Each row is a point on a tangle of strands that fork, close into loops and nearly touch. The rows are in no order.
Points whose rows are less than 64.5 apart are linked; no others are. Some points are linked to none.
(1032): [ -1  25  10  -4 -16   0   6  -3  12 -20  25   8  10 -17   6  12   8  14
 -19   5   6  16 -22  15  16   3  28 -21  10 -24   4 -22  -7 -21  14   7
   8   5   1 -19  -9 -12  -1  -1   0  12 -17   9  17 -31]
(514): [ -8   4  14  -1   6  -2 -13  -3  -5  -5   1  -6  15  18 -21  -4 -11  -3
  -8   3  -6  -5  -1  -2  16 -33  -8  -4 -14  26   6  10  -5 -31   7   4
  21 -10   4  -2   1  21 -24   1  -9  13  -3 -24 -16   4]
(357): [ -1  -2   4   4 -12 -13  18  -9  12  -3   2 -19 -13  -9  -1 -18  11 -24
   2  -7  -2 -10   6 -12 -22  -2  -8  10 -11   3   0  12  23   7 -13  -3
   9 -10  -2  11  17   4 -10 -12  -4  -9  15  -3  -5   2]
(82): [ 16  15  18  19  -5 -10   2  -2  22 -18  18  12  10 -14  -4   3   3   7
 -23  -5   9   4  -5   7   9 -11  34 -19   1 -28  19 -20   8 -17  19   5
  13   2   5  -1 -10   4 -12   5  -3   8  14  16  -2 -20]
(433): [-15   9  15 -10  -3   1  -5  -2 -17  -3  -8  -6  12  11 -15  -3  -5  10
   5   6  -5   5   0   7  15 -13 -11 -14  -1  21   1  -2  -5 -28  -3  -4
  12  -3  -4  -8   0   8  -9   0  -2  11 -10 -23  -5   4]
(486): [ -4   9 -20  -5  24  17   5  -1 -11   5 -19  -1 -13  33  16   2 -19   4
   0   7 -37  -6 -15   8  18 -11  -8  13  -6  35  11   8   8  -7   2  -3
 -30  -5   1   0  -4  27 -26   2   3  19 -32   0 -18  25]
(654): [-12   8   5   5 -19  -4 -15   0  -7  -1  23 -14  11 -10  -9   7  13  -4
 -10   8   7  -1   1  -3  -3  10 -13  -9   2  -9   1   7 -19   4 -21  10
  25   9  -4  -8   5   4  14 -10   5 -11  -3  -1  14 -13]
(1012): [-30  31  -1 -14 -23  -3   9   0  -4  10  -5  -3 -13  15 -10   3 -13 -14
   6  18 -24 -12 -20 -13   4  19 -29   5   1  29  -5  18   0 -11  -5   2
  18   3  -2  -9   8   6  -8  -9   1   0 -27  -6   4  -5]
(977): [  3  -2 -28   5  16   9  20   0   5  -1  -9  -2  -2  16  30   9  -4  -3
 -10  -7 -36  -1 -13  20   0   2  11   7 -14  -1  26  -5  10  -5  11   2
 -32  -5   3   3   8  18 -11   3  -6  17 -17  16  -2   2]
(347): [-14  18  -8  -8 -13   6   4   3  -6  20   6   5 -18  12  10  12 -15 -19
   4  21 -20 -18 -36  -8   2  27 -24  17   3  11   2  14   3  -4  -7  12
   7  -1  -5  -6  10  10   0  -6  12 -10 -26  10   9  -3]
(566): [-16  -6  -9   4   3   0  -9  10 -20   1  -9  -6  23  14  10  10  17  24
  -7  -2 -12  16   3  22  13  -5   0 -22 -10  -4  15  -8 -24  -5   2   4
  -4   3  -9 -10  -2  12  15   8 -10   5 -22  -1   6   3]
(680): [ 12   3   0  -7  12   6   2  -8   8  -2   0  -5  -1  15 -11 -11 -15 -17
  -7  -6   0 -14   2 -12   5 -20   1  16  -5  15   3  18   6   0  -2   4
  -5  -5  10  14   9   9 -28 -10   3   5  11 -12 -21   9]
(537): [ -2  29  15   4 -22  -8  -3  -5  10  -2  10   6  -2  -7 -18  -5  -7 -12
  -1   7   3  -9 -14 -11  14  -6   1  -7   0   3   0   7   6 -21   4   1
  29  -2   5   0  10   4 -26 -12   6   5  -4   4 -10 -10]
(606): [-17 -16 -22   6  20   7 -18  12 -13  -2  -6   0  24  15  10  16  16  20
 -19  -2 -13  11  13  20  10 -17   3 -12 -16 -10  20  -6 -35  11  13  10
  -7   7   0 -10  -2  24  15   8   1  -6 -15   6  -1  12]
(1027): [-23  28  12 -14 -37 -17  18  -3   7  21 -12   5 -30 -14 -13 -21  -4   0
  26  15   4  -7   1 -23 -22  26 -25   6  14   7 -26  15   9   1 -26 -10
  19   5  -6   3   9 -21   1  -6   6  -6  -2  -2   7 -13]
(670): [ 17  14 -26   1  30  21  -5   5   7 -10   3   3  17  19  14  14 -14   6
 -15   7 -34  -5 -22  20  17 -18  16   2  -5   8  19  -1  -7 -11  23   8
 -18   3  12  -2  -3  16 -16  -6   5  13 -26  10  -7   2]
(714): [-14  -8 -16 -12  19   9  13  -6 -14  -1 -10 -42  11  15  15  -8  18  17
  16 -17 -13  19  -4  20 -10  -1 -18   0   0  19 -21  -1  -2   2  -9  -5
 -16  -7  -8  -9   5 -12   8  -5 -14   8 -14 -29  10  -5]
(413): [ -2  20  11 -32   0  13  -3 -12  -8  10  -7   9   1   9 -18  -3 -21  11
  19  10  11   6 -12 -15   7  10 -10   9  27  18 -29   6 -23  -4 -12  -8
   8  17   1  -3  -9 -22   1  -6  20   0 -10 -24   0  -4]
(114): [ -8 -12 -30   1   3   2  26   0   5  -2 -12 -24 -13  13  29  -6  11 -22
   5 -14 -24   1  -9   9 -13   7 -14  15 -13  15   3   4  26  10  -6   4
 -20 -21  -2   8  23  10  -6  -7 -14  -3  -1  -3   8   6]
(719): [ -8  -4   7  14 -12 -11   0  -3  -1 -10  15 -19  12 -10 -14 -13  17  -1
 -15  -5  10   9  12   5  -6  -6  -1 -11  -2  -4  -5   2   1  -9  -8  -2
  25 -10  -6  -1  10   6  -2  -8 -19   0   9  -8   2 -14]
(524): [ -2  17 -15   0  -7  10   5   0  -3   4  -6   3 -13  16  18   9 -18 -17
   1  12 -17 -11 -21   0   4  14  -9  10  -9   6  18  11   2   0  -1   6
  -8 -10   5   2   5  15  -8  -1   3   6 -22  15  -4   9]
(862): [  0 -29  28  10   0 -22  -9  -2  -2   7 -24  17  -2 -14 -20  -9   4   3
  14   3  20  -5  30  -9   9 -32 -18 -30  -5   5   4 -19  21 -27   6 -17
  18  -8   1  -3 -16   4 -10  18 -12  13  23 -13 -16  23]
(265): [ 19 -15  25   2   6 -10   8 -11   7   4 -22  15 -11 -10 -11 -21 -12  -3
  14 -11  17   3   9  -7   1  -9   8   3   7  -5 -11 -11  25   1   4 -21
  -7  -5   0  10  -7 -24 -10  10   0   6  23  -1 -10   9]
(310): [ -9 -18 -28  -3  14  -1  21  -8  -1  -3 -12 -38   2  12  19  -7  16  -5
  11  -5 -14  11  -4  14 -14   7 -19  14  -3  15 -15   3  10   9 -10  -1
 -18 -15  -3  -2  14  -5   7  -4 -13  -2  -3 -23  11  -4]
(475): [-30  12   2  -5  -9  -6   0   0 -18  -2  -6 -11   9   4   0   5   2  12
   6   7  -6  11  -1  12   9  10 -20 -18   2  11  -2  -8  -5 -21  -8  -7
   8  -2 -13 -15   2   5   1  -2  -7  14 -23 -13   5  -5]
(274): [-25 -23 -17  -2  -4  -2 -17   4 -13  11  -6   2 -13  20   6  18   8 -10
   2  10  -6  -6  30  -6  -9   1 -17  10 -13  16   8  16  -3  23  -5  -2
 -15  -2   5   8  -4  27   4  10   7 -18   1  -5  -6  23]
(173): [  8  23 -15   1  -1   9  -1  10   9   0  41   2  13  -5   8  20   0 -17
 -13  14  -6 -17 -33   3   0  14  -4  21   3 -13   4  10 -14  10   6  22
   7   8  -1   1  -3   6  12  -7   1 -17 -13  24  19 -10]
(689): [ -3   0   5  19  -2  -3 -15   3   4 -16  17  -9  19   4 -23  -1   4  -5
 -18  -1   2  -1   3   1   8 -25  -1  -5  -8   3   5  10  -6 -16   3   4
  24  -9   3   3   8  20 -16  -6  -8  -2   2 -13  -8  -6]
(471): [ 20  -5  16  19   5  -6  -1   1  14 -13  15   6  17 -11 -13  -8   5  -2
 -12 -15  21   5   0   3   3 -13  31  -6   5 -17   8  -7   1  -7  13  -2
  12  -5   6   2   0  -7 -10   4 -10   2  19   9  -7  -7]
(231): [ 11  12  -3  -4  13  12   2  -3   4  -4 -12  10   6  19   7  11 -17   1
  -4   1 -17   1 -19   8  23 -10   9  -3  -1   8  11 -11   1 -18  18  -2
 -14  -3   6  -3  -4   5 -19   0  -3  11 -13   1  -8  10]
(176): [-11 -11 -21  -7   3   4  -4  11 -13  18  12   3 -12  16  23  26   8   0
   0  17 -13 -11 -15  -3 -14  24 -27  12   2   5   9   8 -13  18  -7  13
 -10   2  -5  -7  -1  11  26   8   0 -20 -17  12  13   4]
(1135): [ -9 -13 -11   1  -2  -4  10  -1  -1  -1   8 -24   2  -2   4 -15  17 -23
   0  -3   0  -5   6  -1 -23   2 -13  20  -9   7  -2  16   6  14  -9   4
   9 -10  -2   8  22   7   7 -11  -6 -18  14 -11  10  -6]
(353): [  2   1  -8 -22  21  20  -2  -1 -14  -8   5 -18  25  12  10  10   5  29
   6  -9   2  22 -16  13   5   5   5  -9  13  -2 -23 -10 -28  -3  -1   9
  -1  15   4 -16 -10 -21  18  -1   4   4 -17 -24  16 -14]
(870): [ -7 -15 -25  19   0   0  -8  21  -3   6  14  18  -5   4  15  25  19   3
 -13  10 -17  -9   1  13  -9  15  -2   3 -12 -25  26  -6 -20  20   5  17
 -12  10   2  -4   0  19  30   9   3 -19 -13  39   9   8]
(589): [  5  -7   5  -2   7   2  -9  -3 -14   0 -18  13   1   9   3   8  -7  10
   5  -1   4   7  11   7   9  -3   2  -4  -2  -2   6  -9   1   8   7 -10
 -14   1  -3   2 -12   3  -2  12  -2   4   2   4  -4  20]
(683): [-11 -18 -20   2   8   4   2  11  -3   7  29 -30  11   7   8  15  27  -7
  -6   2  -5  -6 -12  -2 -21  13 -26  14  -5   1  -6  14 -19  23 -14  17
   8   4  -4  -8  17   6  38  -6  -6 -30  -1  -6  21  -6]
(326): [-25 -30  -9   5   1  -5  -8   1  -9   4 -20  -4   1  11   3  10  12 -10
   4   1   0   3  35   1  -4 -21  -8  -8 -25  15  17   6   8  15  -1 -11
 -10  -9   1  10   1  31  -9  10  -4 -11  15 -15  -5  20]
(387): [-16 -21 -24  -1   6   7  -7   7  -9  10   4  -5 -12  16  16  13   9 -13
  -5   9 -11  -3   7   1  -9  10 -22  16 -12   8  11  12  -6  25  -9  10
 -14  -3   1   3   7  16  18   4   3 -20  -6   3   5  13]
(624): [-24  24   8 -21 -22 -13  20  -7   7  14 -22  -1 -27  -3 -13 -25 -11   5
  21   9 -10  10   2 -10 -16  10 -21   7   5  21 -23   5  12 -17 -25 -25
  12  -2  -4  -2  14 -20  -9  -9   1   3 -10 -13  -3  -7]
(1076): [-15 -29 -10   2  -1  -4   5   2  -3  -9   0 -21   0   7   3 -10  14 -17
  -2  -4   0   7  25  -2 -16 -13  -8   4 -17  12   4   9   6  26  -8  -9
  -5 -12   0   7  11  14  -1  -3 -11 -16  22 -15   0   8]
(622): [ 17   2 -19  -1  24  20   2   3   3 -16  20 -28  29   5   3   1   3   7
  -8 -15  -4   4 -19  12  -9 -13  10   8   8   1  -6   7 -18   5  15  14
  -2   0  13  -1   1 -10  -1 -16   2  -8  -5 -15  12 -15]
(531): [ 22  -1 -15 -16  19  23  -9   5  -3   6   2   9 -10  18  -3   9 -25  -7
   6   0  10  -6  -5  -5  -1   9   7  25  12   5 -11  11  -8  24  11  -3
 -24   8  11  19 -10 -15  -5  -3  18  -5   3  10  -2  13]
(819): [  7 -17  29   8  -9 -10   0 -10  -2 -15  -4   4   8 -31  -6  -8  16  24
   3 -12  27  18  23   3  -5  10  13 -27   7 -26  -7  -9  -4   1 -11 -10
   4   7  -8 -18 -10 -26  19   3   4   6  20   1   4 -16]
(304): [  7  -6  32 -14   7  -3  -5  -8  -6 -14   5   3  16  -9  -9   2   5  31
   1  -2  24  24   0   7   9  -9  13 -20   9 -13 -26 -20 -21 -33 -10   1
  18   3  -5 -29 -10 -28  12   5   6  15  -6 -25  -2 -23]
(44): [ -4 -12 -18  -3   9   8   3   5  -2   8  30 -16  -7  13   6  12  15 -15
  -3   3 -13 -16 -27 -12 -26  20 -24  35   4  10  -5  17  -3  28  -5  16
   6  -5  -7  -3  13   0  28  -7  -5 -23   4  -1  23  -1]
(90): [  2 -15  38  12 -14 -16 -25  -5  -2  -9   1  15   6 -34 -18   1  11  21
  -1  -2  32   4  28  -5   4 -11  13 -33   5 -26  -8 -10  -9 -10 -10  -6
  23   3  -6 -13 -14 -18  15   4   2   6  18  -3  -5 -10]
(1009): [ 25  -6   1  12   9   5   8   0  11 -15  15 -11  10   1 -11 -12   0 -23
  -9 -15   3 -10   0  -6  -6 -17  19  15  -7   5   3  15   7   4   8  11
   3 -12   8  18  19  11 -21  -9  -1  -6  14  -6 -15  -4]
(790): [ 13   6  -1 -11   5   8 -11   3   1  11   4  19  -9   9  -9   3 -29  -7
   8   4  17 -18   3 -20   6  -1   8  22   3   1   4  11   0  18   5  -2
 -10  10  10  22  -7  -2 -15   0  16  -4  11   9 -12  18]
(897): [  4  -3 -32   6  28  10   4   8   3 -12  -4  -7  14  22  20   5  -4   7
 -13  -5 -39  -8 -11  23   9 -18  15   3 -20   6  28   2   0 -11  24   8
 -26  -5   0   0   9  27 -16   3 -11  20 -22  13 -13   9]
(945): [  7   1   7  -8  -4  -2  -4  -4   6  11  -9  10 -16   0  -5 -12 -17 -10
  12   0  10 -10  11 -21  -6   6   2  17   2   9 -11   9  11  14  -6 -13
  -4   3   6  17  -3  -8  -8   3  15  -7  14  -9  -9   8]
(738): [  3   3 -39  -8  31  22 -11  15   2  -5   7  -4  18  23  17  16  -3  17
  -7   1 -28  -2 -23  21   6 -14  14   8   0  -3  10   7 -29   6  25  19
 -23   2  21  -3 -12   8  -3  -2   2   5 -26   9   2  10]
(343): [ 22   6  11   9 -16  -6  -8  -1   5   9 -15  34 -19 -25   4  -4  -9   2
  17  -2  19 -10  19 -11  -3  20  21  -6  19 -19  -1  -4  16  20   6 -15
 -18   3   3  14 -15 -15   2  11   8   2  16  25  -1   9]
(576): [-19  32   5  -8 -25  -3 -12  -2  -1   8   4   4  -2  -1  -8   5 -15 -10
  -2  19  -4  -6 -17 -10  12  10 -11  -7   5  10   3   8  -1 -16  -6   2
  23   5   3  -7   5  10 -11  -8   7   5 -16   5  -2  -3]
(960): [ -7  -1  -6 -15  29   9   9   0 -15  14 -31  -8  -2  29  12  -2 -18  22
   8  -1 -26  15 -10  13  21 -10  -8  -3   2  32  -5  -7   8 -13   8 -20
 -33  -4  -7  -5 -10   3  -9  12  -5  20 -21 -15  -3  28]
(100): [  8   1  26 -27   8  12  -2 -12 -10  10 -25  14   4  14 -17  -6 -17  17
  22   5  12   9  -3 -12  10 -13 -17   2  23  20 -32  -5 -14 -11 -11 -11
   0   9   1  -6 -15 -30   0   2   8   4   0 -34 -10   6]
(149): [  6 -23  12  11   0  -7   6  -5  -3  -9 -18   4   1 -20   5  -8  15  15
   8 -13  15  18  29   9  -6   7  19 -13   5 -22  -5 -12   9  17  -8 -17
 -14   1  -3  -3  -5 -25  17   7 -10   5  20   4   7  -5]
(215): [ 22 -13  19   7  18   2   0   0   8 -16  12   1  26  -2 -16  -6   3  14
  -5 -11  24  14  -1   5   7 -19  24  -9  11 -14  -7  -8 -11 -10  15  -1
  11  -6   4   0  -6 -23  -2  -1  -2   0  12 -19  -5 -15]
(239): [ 26 -10  27  -2   0  -1   5  -1  11   8 -25  33 -17 -24  -4 -13 -19   4
  16  -7  20   1   6 -15   2  11  20   0  22 -10 -18 -13  17  10   2 -20
 -12   4   0  12 -17 -29  -2  15   6   4  16  10  -2   5]
(276): [ 11   1 -38  -8  35  31  -2  12   3  -9  14 -25  24  16  14  10   1  18
  -2 -12 -14  -1 -26  16   6  -8  13   4   9   6  -1  -1 -20  -1  22  17
 -11   5  19  -3 -14  -4   2 -10   3   1 -21  -9   9  -5]
(394): [-13   1   8   3 -18  -3  -8  -1  -4   7  -5   1  -8   1 -13  -8  -1 -12
  10   4   9  -6  25 -18  -6  -1 -13   3  -4  16   0  16   3   9 -12  -8
  16   1   5  14   4   2  -9  -1   5 -10  18 -11  -6   5]
(626): [ -6 -13  -7 -11  23   9  -8  -1 -18   4 -23  -4   9  23   8   5  -5  14
   4  -2 -11  14   4  13  14 -15  -4  -9  -1  16   1  -3  -6  -3   7 -13
 -25   0  -4  -7 -14  10  -5   9  -7   8 -15 -14  -6  22]
(56): [ -2  20   0  11 -10   2  -9   8   9  -2  45 -18  19 -13  -9   3  12 -17
 -24   4  12  -5 -20  -8 -10   7  -5  11   2 -13   3  17 -13   4 -12  19
  27   4  -2  -2   6  11  10 -13   2 -22   6   5  17 -22]
(1119): [  4  -5 -30  -6  11   8   8   8  -1  13  14  -3 -15  18  20  18   4  -8
   0   6 -23 -20 -32  -7 -19  25 -29  30   7   6   4   9   3  23   0  16
 -10  -4  -6   0  13   1  25  -1  -4 -15 -12  15  20   1]
(309): [ -3  -3  33   4 -12  -3 -20  -7  -5  -5  17   1  13 -18 -21   3   7  15
  -7   3  33   9  18  -7   2  -4   9 -23  10 -18 -11  -6 -19 -10 -12   3
  29  15  -1 -12 -10 -13  12   1  10  -2  11  -8   9 -19]
(248): [-13  30  17  -3 -46 -16   8  -7  12  18 -13  19 -35 -34  -9 -23  -9   5
  22  11  10 -16  -1 -27  -8  28  -7  -1  14   1 -17   0  14  -6 -13  -9
  17  12  -2   0   2 -17  -3  -1  17   3   3  12  -3 -11]
(164): [  4  15  23  -6 -11  -5  -7  -9   6   2   9   5   3  -4 -33  -9 -10 -10
   7   0  17  -6  -8 -16   8 -10   5   3  11   3  -4   9  -1 -16  -3  -1
  27   1   6   9   5 -14 -16  -7  10   1  13 -15 -10 -14]
(241): [ 15 -11  39  -8   1  -7   0  -9   2   4  -9  17   1 -16 -26 -15 -10  18
  15   0  34  13   8  -9   1  -7   8 -10  17 -10 -27 -15   7 -16  -4 -14
   8   1  -5 -14 -15 -34  11   9   4  10  18 -16  -4  -5]
(818): [ 16   1  -2  24  -9  -8  -8   8  11   3  19  16 -17 -19   4  -6   4 -16
  -9  -8   3 -14  15  -6 -13  10  22   7  -3 -20  12   5  10  26   4   8
  -6   3   9  21   1   4   4   6   6 -12  24  33   1   3]
(750): [-12   5  -1 -20  15  11   7  -2 -12  -2  -9 -29  19   7   7  -3   7  33
  11  -9  -8  29  -7  14   2   8  -8  -6   9   8 -29  -9 -15 -14 -12   3
  -6   2  -9 -18  -1 -21  20  -2  -9   9 -15 -27   7  -9]
(85): [ -3 -10  20  19 -18 -15  -9  -6   0   2 -18  12 -10 -22 -12  -5   2   3
  13  -2  16  -9  27  -8   9 -13  -3 -27  -2  -3   3 -11  21 -12   4 -13
  16  -3   1   3  -8  10  -7  13  -5   9  18   1 -15   9]
(1004): [ 14 -31  38   5   7 -18   3  -8   4  -3 -27  15  -5 -18 -14 -21   2   3
  15  -6  22   6  26  -9   5 -21  -6 -15   4  -6  -6 -15  29  -6   5 -21
   4  -6  -6  -4 -13 -16   1  14 -12  10  29 -14 -10  15]
(157): [ -8  26  10   5 -43 -12   7   0   8  20  -9  28 -40 -34   8  -5 -14   4
  12  14   2 -17  -3 -11   6  35  -3 -13  15 -10  -4  -8  14  -3  -5 -12
   4   7  -4   2  -7  -4  11   4  12   6 -11  29   0  -6]
(45): [  9 -10  40  -1 -11 -20   4  -6   2  -5 -24  22 -22 -35 -15 -17  -3  18
  16  -6  27   5  12  -9  -3  -6   3 -20  16 -11 -30 -23  20 -18  -3 -22
   4  -2  -9  -6 -12 -35  11   5  -3  15  13  -9  -4  -7]
(996): [ 19  -4  -1  16 -12  -6   2  -3   7   5  -4  16 -22 -24   4   1  -6 -23
   2 -10   1 -17  22 -11  -2   6  20   3  -9 -13  15  -6  21  13   8  -1
  -9   2   5  23   0  14 -11   0   5   4  22  24 -18  11]
(29): [-17   3  -8   4 -14   0 -13   5 -18   1   4  -9  11   5   1  11   7   6
  -4   5   0   4   4   7   4   7 -15 -15  -9  -3   7  -3 -16  -6  -3   6
   8   6 -11  -9   2  16  12   0  -4  -3 -14   3   5   3]
(829): [  3  15   8  -2  -2   2   8  -4   4   0 -20   7  -5  10  -5  -4 -26  -9
  -4   0 -13  -7 -13  -3  23 -11  -2  -2  -9  16   6  -8  23 -27   4  -7
   2  -6   1   1   5  15 -31  -2  -1  22  -7  -1 -13   8]
(929): [ -7 -21 -22  13   6   3 -16  13  -8  12  28   9   0   5  13  23  24  -9
 -12   7  -3 -11   1   3 -14  12  -9  17 -13 -21  23   8 -20  37  -4  19
  -7   4  -4  -6  -1  11  38   4  -1 -31   2  29  18   9]
(77): [-14   6   1  -2 -14 -15  19 -12   4   8 -29  -4 -25  -6   5 -11  -6  -5
  15   4  -9   3   9  -3   4   6 -11  -4  -7  13  -3  -9  27 -14 -16 -21
  -3 -10 -15   1   8   4 -10  -1  -8  13  -2  -4  -3   8]
(540): [  8  22  19 -18 -10   5  -4  -9   8   6   8  10  -1  -1 -22 -14 -17  -1
  12   2  25   4 -10 -18   6   7   5  14  24   7 -26   5  -7  -1  -1  -6
  20  11   4   0  -7 -34  -7  -9  18   2   9 -13   1 -15]
(969): [ 10  30  17  10 -13  -9  13  -9  21 -27  20  12   3 -23   5   6  11  16
 -24   1   2   6 -13  13   3  -1  36 -28   6 -33  10 -25   9 -32  14   8
   8   1   1 -14  -6 -14  -4   3 -10  26  -1  22   8 -35]
(564): [  2  -6  -9  12 -12  -1 -11  11  -1   9  19   4  -8 -10   9   7   6 -11
  -6  -2   9  -7  13  -5 -15  17   9  15  -2 -15   8  10  -4  31  -6   6
   1   8  -4  11  -3   6  19   2  10 -20  16  22   9   6]
(603): [ -6  -6  21   9 -22 -19   6 -11  -2  -3 -27   5 -19 -32  -6 -15   9  11
  13  -2  16   2  22  -4  -4   0  -3 -22   4  -8 -10 -14  18 -15  -5 -24
   9  -9 -13  -6  -8 -14   0   5  -4  20  12   1  -9  -1]
(657): [-19  -3  -3 -12 -12   1   1  -7 -14   7  -4 -15   6  18  -7  -3   6  -9
   4   3  -2   4  14  -6 -10  -4 -30   5  -3  26  -4  14  -6   0 -15   3
   7  -1   0   3   5   5  -6  -7  -4  -8   1 -22   1   7]
(568): [ 25   4  -8   2  30  10   8  -3  16 -17  18 -27  25  11  -7  -8   1  -8
 -12 -16   1  -3 -16   0   1 -19  17  15   2   7  -4  12  -1  -7   9  16
  -2  -8  10   8  10  -3 -21 -22  -3   4   2 -13  -8 -10]
(1101): [  0  14  12  14 -34 -11   7  -3   8  10 -15  29 -35 -32  11  -4  -7   4
  12   4   5  -5  14 -11  -8  37  11 -11   9 -19  -6  -8  23  12   0 -14
 -16   7  -1   8 -11  -8  11  10   4   2   5  27   3   1]
(198): [ 18  -3  27 -11  18   7   6  -8  12 -15   9  10  16  -4 -10  -5  -3  22
  -5  -8  28  21 -13  10  14 -13  25  -9  15 -12 -20 -26  -3 -28  15  -1
   9   0  -1 -13 -13 -35   0  -1  -3  10   0 -19   6 -21]
(658): [  0   3 -13  11   9   1  -3  16   2  -2  49  -7  19  -6  -2  16  19 -12
 -24   5  -2  -4 -20   1 -11  11  -3  14  -1 -20   3   9 -20  12   1  24
  21  11   0  -6   9   9  29  -7  -2 -28  -3  16  27 -18]
(940): [ -3 -30  -4  10   6  -7  -1   1   2  -2 -10   3  -3  -7   2   4   2 -21
  -6  -5  -1  -3  35  -2   1 -29   8  -9 -32   6  17   2  19   9   4  -5
  -9  -6   3  12   7  35 -20  11  -9  -5  22   1 -20  22]
(1072): [ -4  18   9   5 -23 -22  20 -10   8 -13   5 -21 -19 -18 -15 -25  12 -15
  -3  -8   3   0   1 -10 -14  -2  -4   2  -6   1  -8   3  18 -12 -13  -3
  23 -14  -8  -1  18  -8 -22 -11  -9   6  11   2  -8 -16]
(970): [ 10 -11  -5   4   7  -2  -5   1  -6  -2  -9   0  12  -2   7  -2   2  10
   4  -8   8  15  17   7  -2   9  14  -6   3 -12   4  -5  -3  22   1  -9
 -13  -1  -3   4  -1  -9  14   6  -4   0  13  10   6   2]
(479): [-18 -14 -33  19  14   1 -18  28   2  -4   5   9  19  11  16  12  20  17
 -30  11 -28   7  11  26   9 -17   4  -7 -26 -23  35  -2 -35   7  28  16
 -12   7   2   0  -2  30   7  11  -1 -12 -21  31   3   8]
(297): [ 29   4  -8  -7  10  11  -3   5  11  -2   9   6  -1  -1   7   5 -15  -7
   2  -3  10  -3 -12   3  -8  15  25  18  14 -12  -6   4   1  28  12   6
 -17  11  10  13  -8 -22   5   1  11  -3   7  19  11  -2]
(69): [  3 -10   5  -5   2   7  -7   5 -13  -7   4  -2  18  -2  -1  14   6  13
   1  -6  13  14   9   9   1   5  12 -11   7 -14  -3  -4 -24   5  -3   0
   4   8  -3  -8  -7 -15  17  -1  -1  -8   1  -5   6  -5]
(448): [ -7 -16  -9  10   4   7 -16  11  -5   2  34  -9  11  -1  -3  15  27  -3
  -8   1   3   2  -3   2 -14  13 -14   9  -1 -14   4   4 -29  28 -10  22
  13   8  -6  -9   8  11  39   1  -1 -34   1  13  20 -10]
(779): [ 20  20  16   9  -8 -12  19  -6  14  -7  -6  13 -12 -20 -11 -14 -11 -11
  -8 -15  -4  -9  -9  -5  12  -9  21 -14  -5  -7  15 -22  29 -26   4   3
   3 -10   0   6   6   8 -28   0  -4  22   7  15 -20  -8]
(1002): [ -5   0 -13 -20  34  19   6  -3 -11   9 -35  -5 -12  30   2   4 -28   7
   5   7 -21   1  -5   3  17 -17 -16  12  -2  39  -2   7  11  -8   4  -9
 -34  -6   6   0 -16  12 -21  11   0  15 -15 -12 -14  35]
(951): [-11   2 -32  17   1  -6 -13  15   4  -3   2  17   5   4  20  24  12   8
 -24  13 -29  -5   0  25   0   4   8 -10 -15 -28  42  -8 -24   7  24  10
 -17   8  -4  -1  -1  20  18   8  -1  -7 -17  36   9   5]
(389): [  0  20  14  12 -23 -14  11  -3   5  -9  12 -10  -9 -25  -3 -12  14  -9
  -9  -1  10   4  -4  -4 -11   6   3 -13   0 -14  -2  -5  13  -9  -2   1
  18  -8  -4   1   8  -5  -6  -5  -7   7   4   8   0 -20]
(947): [  5   4 -18  -4   9  12  12  -1   0   6 -15   3 -18  25  19   7 -18 -18
  -2   8 -33 -21  -9   0   2  -1 -11  16 -14  19  14  14  12  -7  -2   9
 -25 -10   4   9   9  37 -22  -7   5   6 -23   7 -15  11]
(1165): [ 12  26 -18 -15  -3  13   4   2  11  -2  20   3   1  -3  11  10 -13  -7
  -5  11  -5  -6 -33   2   3  21   4  10   7   0  -1  -4  -8   6   7  13
 -10   8   6  -2  -2  -4   1  -4   9  -4 -14  20  17 -14]
(1132): [ 17 -13  37 -20   5   1  -2  -4  -2   1 -11  16   9   8 -18 -13 -22   4
  17   4  27   5  -2 -11   7 -16   2  -2  13   6 -18 -13   2 -15   4 -11
   7   5  -2  -3 -18 -32   0   6   6   6  15 -25  -3   6]
(151): [-10 -16 -29  10   9  -1  17   3   0   4 -18 -10 -10  15  35   4   4  -9
   1  -3 -39  -3  -6  16  -3   8  -9   8 -23   9  18   3  23   5   2  -4
 -33 -12   0   4  18  24  -8   3 -13   6 -14   3  -3  13]
(781): [ 22   0 -12   4   8   4  -6   8   9  -6  24   2  11  -7   6   0   3  -9
  -9 -14  13  -3   3   3 -13  17  20  22   7 -23   5   5 -10  32   5  12
  -6  11   3   8  -6 -14  17  -7   7 -16  14  20  19  -5]
(822): [-12  -6 -10 -11  -5  -1   2  -6  -8   5  -1 -25   5   5  -2 -10  14 -10
  12  -2  11  13  11   1 -17  11 -16  15   2  10 -16  12  -2  20 -18   4
   6   1  -2   5   9 -13  13 -12  -3 -12  10 -21   9   4]
(435): [ -8  -3  18  -4  -5  -2 -18  -4 -14  -7   5  -1  18  -4  -4  13   6  26
   1   1  20  17  10   7  12  -3   5 -24   7  -8 -10 -11 -23 -16 -11  -3
  11  14  -8 -15  -8 -10  15   5   4   9  -3 -15   3  -8]
(109): [  7 -18 -17  15   0  -8   0   6   9   3  -1   9 -13  -7  15   1   3 -27
  -8  -9  -6 -15  28   0  -6  -8  13   7 -22  -7  23   2  18  20   3   6
 -12  -4   3  23  12  33 -16   5   2  -5  14  16 -20  17]
(759): [  5   9  11  -4  -3  -5  12  -6   7   1 -19   2 -11   5 -11 -17 -13 -18
  11  -7  -6 -10   0 -18   8 -14  -6   7  -9  18  -3   0  23 -15  -7  -7
   4  -9   5  12  10  10 -34  -6   3   8  14 -18 -20  11]

A piece is two or more points that can be reached from each other along the links. Count, over all rows, the pieces, the separate loops (a circle has one, a figure eight two, a Y none), the forks (points with three links) and the tips (points with one).
pieces -> 3
loops -> 5
forks -> 8
tips -> 4

How many points has the smallest loop of links through each point below? Write - if it is on no loop.
(951) -> 11
(109) -> 16
(176) -> 22
(680) -> 10
(435) -> 7

Name the points in between on the shortest way along the links from the first point to the second, in order.
(90); (239) -> (819) > (149) > (970) > (589) > (626) > (960) > (1002) > (486) > (947) > (524) > (347) > (1012) > (576) > (537) > (164) > (540) > (413) > (100) > (1132) > (241) > (45) > (603) > (85) > (862) > (1004) > (265)
(389); (818) -> (1072) > (357) > (1135) > (1076) > (326) > (940) > (109) > (996)
(680); (310) -> (759) > (829) > (231) > (670) > (897) > (977) > (151) > (114)
(109); (654) -> (940) > (326) > (274) > (387) > (176) > (1119) > (44) > (683) > (448) > (658) > (56)
